A landscape with many valleys, sampled at points; each row gives a point and its height.
A ball rolls from a point to the lowest of its 2 nearest points, and stops where none of them is lower. Distance is the straight distance between rows; heights are no part of it.
q_643 height 177: 105  86  85  92  106  94  110  102  95  115  105  94  68  61  107  130  74  83  114  95  69  106  130  91  97  80  86  74
q_646 height 680: 124  117  108  101  118  125  111  76  64  109  113  84  85  113  106  81  116  131  66  108  102  98  85  110  103  102  110  87
q_34 height 373: 82  99  57  121  108  75  123  101  115  103  91  111  88  126  116  66  75  115  97  111  119  95  83  115  88  99  105  113
q_790 height 426: 79  84  79  132  70  65  127  98  120  91  86  96  95  132  96  111  79  102  129  128  130  80  103  107  99  92  92  91
q_156 height 182: 93  95  125  103  66  84  105  100  102  88  102  85  88  100  104  119  109  101  118  121  92  94  109  68  101  96  101  76
q_436 height 238: 71  93  116  110  117  91  75  95  125  103  114  94  120  91  100  148  95  83  102  98  80  109  132  50  116  107  92  117
q_691 height 586: 126  115  122  114  79  101  105  115  85  84  102  98  93  124  109  43  117  127  102  100  134  86  66  97  93  115  117  112
q_224 height 80: 117  100  108  82  103  147  64  100  68  76  105  91  106  75  98  78  123  93  111  76  80  86  97  113  114  105  82  80
q_994 height 459: 101  118  125  101  50  75  94  155  104  120  81  113  109  120  96  105  107  92  120  93  142  104  115  95  83  96  112  139
q_736 height 455: 105  98  100  125  54  78  146  126  104  93  98  93  99  127  87  111  88  101  139  121  130  73  113  116  87  119  106  80
q_604 height 716: 142  112  113  88  130  129  113  86  58  113  114  79  72  101  105  104  105  119  79  103  97  105  110  119  105  99  102  77
q_551 height 629: 118  97  93  114  106  99  129  85  81  104  106  83  78  133  119  67  83  141  86  108  121  101  87  94  100  85  100  82
q_135 height 29: 105  94  115  80  88  143  73  104  81  66  105  113  123  90  89  82  134  98  116  87  89  84  84  114  133  112  82  85
q_282 height 515: 140  116  88  113  69  85  128  121  98  96  103  105  105  97  105  69  74  115  98  77  133  111  97  135  49  132  90  99
q_419 height 311: 72  111  68  106  131  106  93  41  119  96  76  100  98  98  100  95  104  84  61  108  81  88  83  97  104  87  95  106
q_684 height 195: 76  101  97  80  138  125  77  78  96  109  110  109  129  109  94  101  122  92  72  100  81  85  89  115  105  112  117  122
q_189 height 245: 110  96  127  96  76  85  139  111  96  94  114  86  93  110  101  109  98  114  120  122  97  94  112  90  108  117  118  60
q_724 height 372: 73  97  65  91  124  104  127  60  124  122  96  100  111  122  96  97  104  90  65  125  73  79  72  117  97  97  107  93
q_590 height 344: 80  97  89  97  119  109  109  50  119  107  86  108  112  114  97  101  123  95  65  122  83  82  77  103  112  89  101  92
q_621 height 756: 86  108  94  84  91  115  61  119  90  77  93  119  122  85  89  90  99  92  109  75  96  114  100  101  111  102  84  131
q_185 height 186: 117  114  99  93  133  132  83  60  71  103  107  76  86  97  111  94  126  90  77  90  75  80  90  122  92  100  101  83
q_819 height 430: 148  108  98  87  66  87  131  145  97  99  105  104  99  80  94  113  81  104  112  78  116  134  111  126  68  113  81  80
q_85 height 230: 84  77  129  98  108  90  129  89  120  124  118  103  121  103  89  128  120  105  99  138  95  92  102  107  109  127  126  83
q_208 height 475: 124  109  108  116  60  84  141  141  100  100  91  99  98  121  94  96  84  101  127  104  144  92  110  127  78  117  98  91
q_364 height 293: 99  85  129  97  102  99  138  92  97  114  123  95  103  101  91  124  107  118  106  132  88  94  117  107  115  128  127  63
q_219 height 281: 83  113  70  112  133  112  65  58  103  83  76  102  95  79  95  98  96  77  78  89  79  95  96  95  107  90  89  121
q_987 height 342: 87  111  88  121  94  81  122  106  109  105  91  117  88  122  108  54  94  111  102  113  132  83  73  117  87  119  109  125
q_424 height 307: 93  96  125  93  82  96  76  114  106  82  96  108  116  117  93  112  110  97  116  95  109  106  101  76  124  88  107  119
q_181 height 819: 113  109  64  85  120  99  109  120  93  115  101  108  85  51  104  87  83  101  91  79  80  100  93  127  80  111  105  107
q_671 height 540: 129  103  128  99  88  94  109  134  84  103  101  102  87  132  114  60  102  126  102  96  124  109  82  86  98  102  122  119
q_262 height 339: 90  93  132  96  100  74  102  136  106  133  128  94  101  106  124  125  87  120  103  101  94  119  128  53  88  105  116  116
q_243 height 229: 99  85  103  86  101  84  110  119  101  116  113  98  82  78  108  120  79  97  111  102  85  114  120  81  100  91  109  90
q_698 height 206: 71  89  107  116  144  92  84  68  118  116  103  98  124  94  91  149  86  84  86  109  96  109  120  59  123  103  98  116
q_283 height 497: 139  111  100  110  56  90  134  136  100  99  90  100  104  121  106  79  86  105  103  89  153  106  103  126  58  123  82  99
q_108 height 764: 108  84  122  75  137  136  88  106  84  124  126  93  111  83  84  130  119  89  101  98  82  102  117  118  111  108  121  93
q_416 height 239: 86  83  107  92  138  94  126  114  131  141  107  116  118  111  98  88  102  103  87  117  107  100  87  119  100  124  136  128
q_567 height 149: 100  103  106  88  144  144  75  52  80  104  96  85  93  111  97  126  135  76  82  107  66  84  95  128  97  95  90  87
q_40 height 374: 129  105  105  100  50  87  110  116  98  94  102  86  97  80  96  120  88  94  114  94  111  122  110  101  73  84  71  64
q_449 height 395: 76  87  95  114  88  60  121  120  120  112  100  107  88  128  117  109  64  112  117  115  116  101  106  78  95  86  106  106
q_626 height 246: 112  94  124  101  93  117  82  81  83  91  107  77  82  98  102  119  115  89  118  93  83  99  124  64  112  72  85  71
q_606 height 141: 92  99  127  108  56  99  95  103  113  72  105  84  90  88  109  134  124  91  115  123  68  101  127  62  98  97  82  72
q_370 height 765: 89  112  86  96  87  125  61  92  89  69  87  116  125  75  70  94  110  77  108  75  89  114  109  107  109  102  60  112
q_319 height 289: 102  87  127  88  100  83  113  127  99  127  120  99  94  101  106  111  91  114  105  104  101  115  113  80  102  102  124  103
q_271 height 251: 75  103  89  93  155  128  50  77  94  91  87  104  109  93  105  106  95  75  79  79  74  94  111  106  108  105  99  126
q_266 height 699: 108  112  77  105  106  81  91  104  75  101  99  113  81  85  126  64  80  122  86  77  105  103  88  85  80  89  102  128
q_938 height 489: 91  82  110  97  103  87  108  93  114  102  96  105  97  103  100  99  98  101  102  116  107  98  96  85  118  89  111  101
q_890 height 370: 77  82  111  109  97  67  122  118  111  132  125  97  93  125  128  118  65  120  102  117  99  112  128  67  85  102  111  109
q_500 height 150: 84  100  95  91  116  119  79  77  102  91  99  110  123  98  95  81  137  98  84  95  82  79  73  115  115  109  115  108
q_22 height 297: 81  99  99  106  114  85  127  123  131  122  95  126  103  113  107  64  96  98  95  116  119  86  80  122  94  127  129  136
q_148 height 207: 106  99  119  113  82  118  70  70  89  61  92  93  102  111  92  114  124  91  118  91  91  96  109  61  125  71  72  73
q_723 height 727: 96  106  81  92  119  101  67  104  86  92  97  104  89  81  108  79  98  100  87  74  93  105  100  91  98  88  100  128
q_891 height 161: 86  83  115  93  144  115  78  74  103  114  107  104  116  96  92  136  104  84  89  100  92  105  118  85  116  90  102  113
q_327 height 294: 128  95  111  90  93  119  99  97  91  87  103  81  84  69  93  105  110  91  120  93  88  100  104  92  107  78  85  67
q_598 height 743: 87  121  71  93  106  92  56  99  82  88  100  118  118  68  91  80  94  94  97  71  100  106  95  107  87  105  99  133
q_176 height 439: 82  84  85  127  56  71  136  95  118  91  89  94  106  113  80  121  92  90  137  124  127  78  111  123  86  110  91  79
q_94 height 471: 142  114  91  93  88  92  128  144  95  104  101  110  93  79  107  83  79  119  109  80  111  120  99  121  69  117  92  101
q_263 height 340: 128  102  116  90  68  97  116  118  97  85  110  84  96  71  88  117  102  96  127  105  101  105  105  102  97  103  93  63
q_439 height 668: 116  100  90  106  104  89  111  105  80  108  99  98  76  113  130  63  78  131  85  89  108  107  87  82  92  81  95  110
q_106 height 799: 111  91  81  79  115  105  89  134  97  109  102  111  92  56  95  93  98  96  100  82  87  115  100  115  93  101  107  123
q_939 height 397: 81  85  50  115  124  86  122  82  111  104  93  98  86  126  119  83  68  116  88  110  106  101  90  104  95  79  94  93
q_752 height 450: 104  113  68  109  84  90  130  100  126  105  101  105  110  89  92  73  94  98  104  101  106  89  80  155  72  135  92  94
q_525 height 794: 115  110  78  98  100  103  102  101  99  98  103  92  95  61  94  77  103  100  91  91  95  96  85  122  88  107  92  96
q_740 height 264: 73  101  123  104  91  100  63  109  112  86  108  103  122  97  94  134  95  86  118  90  91  112  122  59  124  97  100  110
q_393 height 451: 87  92  84  98  111  97  95  79  119  94  84  110  98  84  90  101  101  85  97  112  95  103  95  95  117  84  94  104
q_79 height 86: 86  106  113  82  106  135  65  83  77  76  107  120  133  100  98  71  132  102  97  83  86  71  81  112  127  116  98  90
q_453 height 412: 80  94  69  124  76  53  119  104  115  97  85  107  84  132  107  109  61  107  120  113  127  109  107  93  91  77  89  108
q_892 height 225: 88  118  107  114  84  75  83  108  110  97  84  103  89  115  110  117  79  107  102  96  115  127  103  53  105  68  97  122
q_333 height 353: 96  86  122  84  93  115  80  109  101  80  100  116  123  119  95  88  125  106  112  95  108  95  87  96  130  107  108  113
q_507 height 122: 86  113  102  126  100  115  53  86  98  73  73  97  98  124  94  115  78  90  93  78  99  120  98  49  134  70  81  118
q_55 height 396: 98  87  118  94  81  97  91  123  111  86  90  119  116  112  83  89  125  97  120  104  120  88  79  112  116  115  115  128
q_651 height 433: 93  105  117  91  63  90  78  142  100  97  83  119  125  115  85  97  117  90  120  88  131  107  104  112  98  109  104  141
q_118 height 781: 111  86  100  69  139  121  96  126  96  119  111  96  92  66  99  109  105  86  93  84  80  110  113  119  107  107  120  108
q_566 height 399: 139  93  100  90  47  89  118  116  112  99  96  85  110  88  104  111  86  85  103  76  121  127  117  120  60  105  69  64
q_376 height 420: 80  93  60  109  107  90  117  68  120  94  80  101  94  102  105  90  86  103  90  118  105  97  84  105  109  83  84  91
q_899 height 492: 122  116  131  99  65  85  97  162  90  107  90  112  95  127  109  83  111  109  115  93  137  107  89  96  83  99  117  126
q_719 height 228: 86  104  96  81  157  129  62  77  84  112  106  97  101  101  105  111  111  85  76  89  79  95  110  122  90  102  106  122
q_947 height 155: 86  77  128  101  114  82  124  108  135  128  108  114  121  106  95  110  109  98  112  130  115  87  97  105  112  128  133  113
q_249 height 744: 130  102  128  84  134  127  110  100  71  126  127  89  88  92  88  128  109  112  89  112  90  108  119  122  111  104  124  83
q_162 height 135: 126  119  105  86  121  141  72  83  66  84  114  77  97  77  105  72  125  99  94  72  84  74  87  118  101  114  101  80
q_993 height 538: 93  84  100  97  130  103  102  81  100  128  100  104  99  105  103  99  98  109  73  113  101  104  98  98  109  91  112  112
q_530 height 398: 86  97  48  100  127  94  142  91  129  119  99  97  102  120  102  92  89  96  85  114  81  87  82  135  92  102  114  84
q_580 height 582: 94  94  93  105  125  104  116  75  82  122  105  94  84  129  111  90  88  127  65  119  109  107  93  97  103  81  107  97
q_97 height 172: 96  113  88  122  89  92  75  83  101  80  75  100  86  111  100  104  84  98  89  89  112  122  93  60  115  64  82  124
q_760 height 110: 77  113  108  118  66  89  80  94  119  75  93  90  86  80  99  141  104  82  113  108  69  117  133  59  93  83  73  87
q_155 height 169: 94  114  107  127  76  113  62  75  102  54  72  102  105  114  84  120  104  86  109  84  101  108  92  64  131  74  67  91
q_664 height 633: 123  115  111  105  101  109  108  88  82  90  109  92  101  112  105  55  124  131  84  97  107  84  69  104  106  114  118  93
q_116 height 105: 101  86  115  95  133  125  89  62  87  111  104  91  95  97  95  128  119  85  89  113  84  94  111  105  109  83  101  83
q_784 height 776: 110  107  84  94  83  111  74  95  98  80  101  101  113  64  79  87  121  91  103  80  99  104  94  121  91  102  76  104
q_368 height 139: 88  101  95  104  79  86  99  105  109  97  105  92  79  59  107  135  86  81  117  105  68  115  134  73  87  82  78  75
q_641 height 423: 99  116  58  100  108  94  136  99  128  111  102  96  111  94  93  81  94  94  95  110  77  82  72  145  90  121  111  81

Call two points neighbours if one is among the 2 nearest of the other. Go from one point of each pair to the other, from neighbour to neighbour, staying as low as possible. Name the highest point that can't be avoided.
q_116 / q_947 | q_282
q_116 / q_507 | q_424
q_947 / q_760 | q_364
q_135 / q_116 | q_185

Where does a ball stop that starts at each point below?
q_938 | q_947
q_453 | q_760
q_106 | q_116
q_691 | q_116
q_566 | q_507
q_724 | q_135
q_525 | q_947
q_333 | q_116

Write out the way that a ball takes from each point below.
q_664 | q_691 > q_671 > q_899 > q_994 > q_651 > q_55 > q_333 > q_424 > q_740 > q_436 > q_698 > q_891 > q_116
q_282 | q_94 > q_819 > q_566 > q_40 > q_263 > q_327 > q_626 > q_148 > q_155 > q_507
q_551 | q_580 > q_993 > q_938 > q_393 > q_376 > q_939 > q_34 > q_987 > q_22 > q_416 > q_947
q_641 | q_530 > q_724 > q_590 > q_419 > q_219 > q_271 > q_719 > q_684 > q_500 > q_79 > q_135
